Each row is a point on a landscape with many valleys, with its height.
From any point a ball takes the steepest step (drop divided by distance) to one of its 3 nearest points. It stops when none of these is lower. Distance is the straight distance between rows; heights are no part of it.
J_773 h=1.59: [150 149 124 110 181 168 150 129 124]
J_239 h=3.02: [141 139 136 109 176 147 154 131 125]
J_81 h=3.70: [ 83 123 134  71 194  74 128 152  52]
J_577 h=7.60: [130 139 122 131 126 136 133 124 151]
J_300 h=1.79: [113 127 161 126  73  50 113 140 123]
J_769 h=5.35: [125 132  94 160  98 149 119 110 153]
J_278 h=1.42: [ 96 120 161 140  65  54 105 133 141]
J_696 h=3.98: [108 131 135 149  99 107 131 125 161]
J_987 h=3.47: [ 98 117 142  90 169  69 125 149  56]
J_685 h=4.41: [139 141 130 113 157 142 147 131 136]
J_251 h=1.64: [179 141  88  99 178 204 132 120 123]
J_942 h=3.82: [126 130 164 112 127 101 129 139 132]
J_217 h=3.04: [117 131 156 116 109  89 126 142 133]
J_723 h=3.22: [127 121 157 104 166 119 142 143 107]
J_910 h=1.85: [163 149  97 110 161 186 139 116 130]
J_958 h=1.13: [137 134 139 104 189 151 148 134 115]
J_268 h=2.52: [152 149 103 117 146 166 138 117 142]
J_139 h=2.83: [151 141  93 128 125 181 126 110 145]
J_384 h=6.09: [130 142  96 144 115 150 127 108 154]
J_397 h=1.54: [ 95 120 157 148  46  38 102 134 145]
J_760 h=2.64: [115 113 155  90 169 102 133 151  74]
J_870 h=3.35: [123 116 150  87 200 144 144 143 100]
J_341 h=4.36: [124 126  98 195  73 127 122 109 152]
J_519 h=2.08: [154  98 106 204  69 193 108 105 163]
J_386 h=2.85: [116 130 157 113 118  51 125 151  82]
J_128 h=3.38: [116 132 163 111 100  49 124 149 101]
J_832 h=1.95: [124 120 160 103 145  90 125 151  89]
J_21 h=3.44: [119 119 159 102 173 121 141 148  96]
J_879 h=2.28: [116 124 166 102 127  80 124 146  89]
J_29 h=4.71: [104 134 134 154  89 102 127 123 162]
J_151 h=1.91: [157 146  98 110 166 175 140 121 132]
J_925 h=0.51: [133 126  86 177  87 160 106 104 151]
J_657 h=3.55: [106 124 153  98 150  65 132 154  63]
J_537 h=1.48: [160 142 107 102 201 183 153 124 109]
J_563 h=4.16: [138 127  84 154 102 175 113 109 148]
J_402 h=3.68: [146 133  84 141 108 183 112 107 151]
J_620 h=2.04: [159 136  86 115 141 197 124 110 136]
J_677 h=4.21: [155 119  86 141 114 202 106  99 148]
J_888 h=0.65: [ 92 114 150 161  59  67 119 131 165]
J_134 h=3.11: [106 112 146  80 182 102 127 149  60]
J_559 h=1.56: [176 147  95  93 205 204 144 121 106]
J_732 h=8.35: [122 139 126 127 121 118 136 129 154]
J_896 h=1.26: [101 118 153 141  65  61 110 133 151]
J_34 h=4.58: [119 105 151  84 194 134 135 145  79]
J_676 h=0.77: [137 125 134  98 201 163 153 142 107]
J_354 h=3.79: [108 108 145  74 201 121 130 153  70]
J_824 h=1.16: [114 131 147 132 103  99 128 133 154]
J_172 h=1.40: [ 98 126 142 158  67  81 122 125 164]
J_977 h=1.06: [125 118 167 103 147 105 134 149 104]
J_215 h=6.17: [115 141 116 151 102 121 134 116 160]
J_433 h=1.14: [121 138 107 153 100 131 128 107 160]
J_320 h=2.23: [154  99 100 189  85 199 106 105 159]
J_838 h=2.80: [113 126 158 133  88  76 117 137 150]
J_27 h=2.60: [ 98 128 124 179  73  93 123 122 166]
J_364 h=5.89: [131 140 138 119 143 127 146 133 140]
J_361 h=2.72: [127 129 167 108 114  73 125 143 110]
J_707 h=4.78: [133 129 148 108 165 128 141 145 122]
J_486 h=0.53: [139 111  93 197  69 167 108 102 148]
J_296 h=4.60: [135 134  86 148 107 165 117 103 156]
J_965 h=1.33: [150 144 122 106 198 175 158 127 117]
J_931 h=2.50: [139 121  90 208  65 149 111 101 153]
J_101 h=5.15: [128 129 155 114 145 121 144 138 126]
J_762 h=1.73: [175 137  89 105 162 207 123 114 132]
J_459 h=2.41: [117 125 162 126  92  73 124 140 122]
J_877 h=3.48: [101 127 118 196  73 104 126 113 166]
J_994 h=2.32: [152 106  98 177  91 200 108 101 154]

For each start below, name the point where the ball stops.
J_354: J_977
J_128: J_888
J_268: J_676
J_364: J_676
J_278: J_888
J_620: J_676
J_910: J_676
J_27: J_888
J_987: J_977
J_519: J_925
J_320: J_925

Call two points neighbours if one is among the 3 nearest of the other. Go from one point of each pair to the other, from neighbour to neighbour, staying as low as possible. Name the highest point that can't be avoided.
J_977 and J_402: J_341
J_433 and J_888: J_769
J_402 and J_925: J_563
J_824 and J_888: J_838
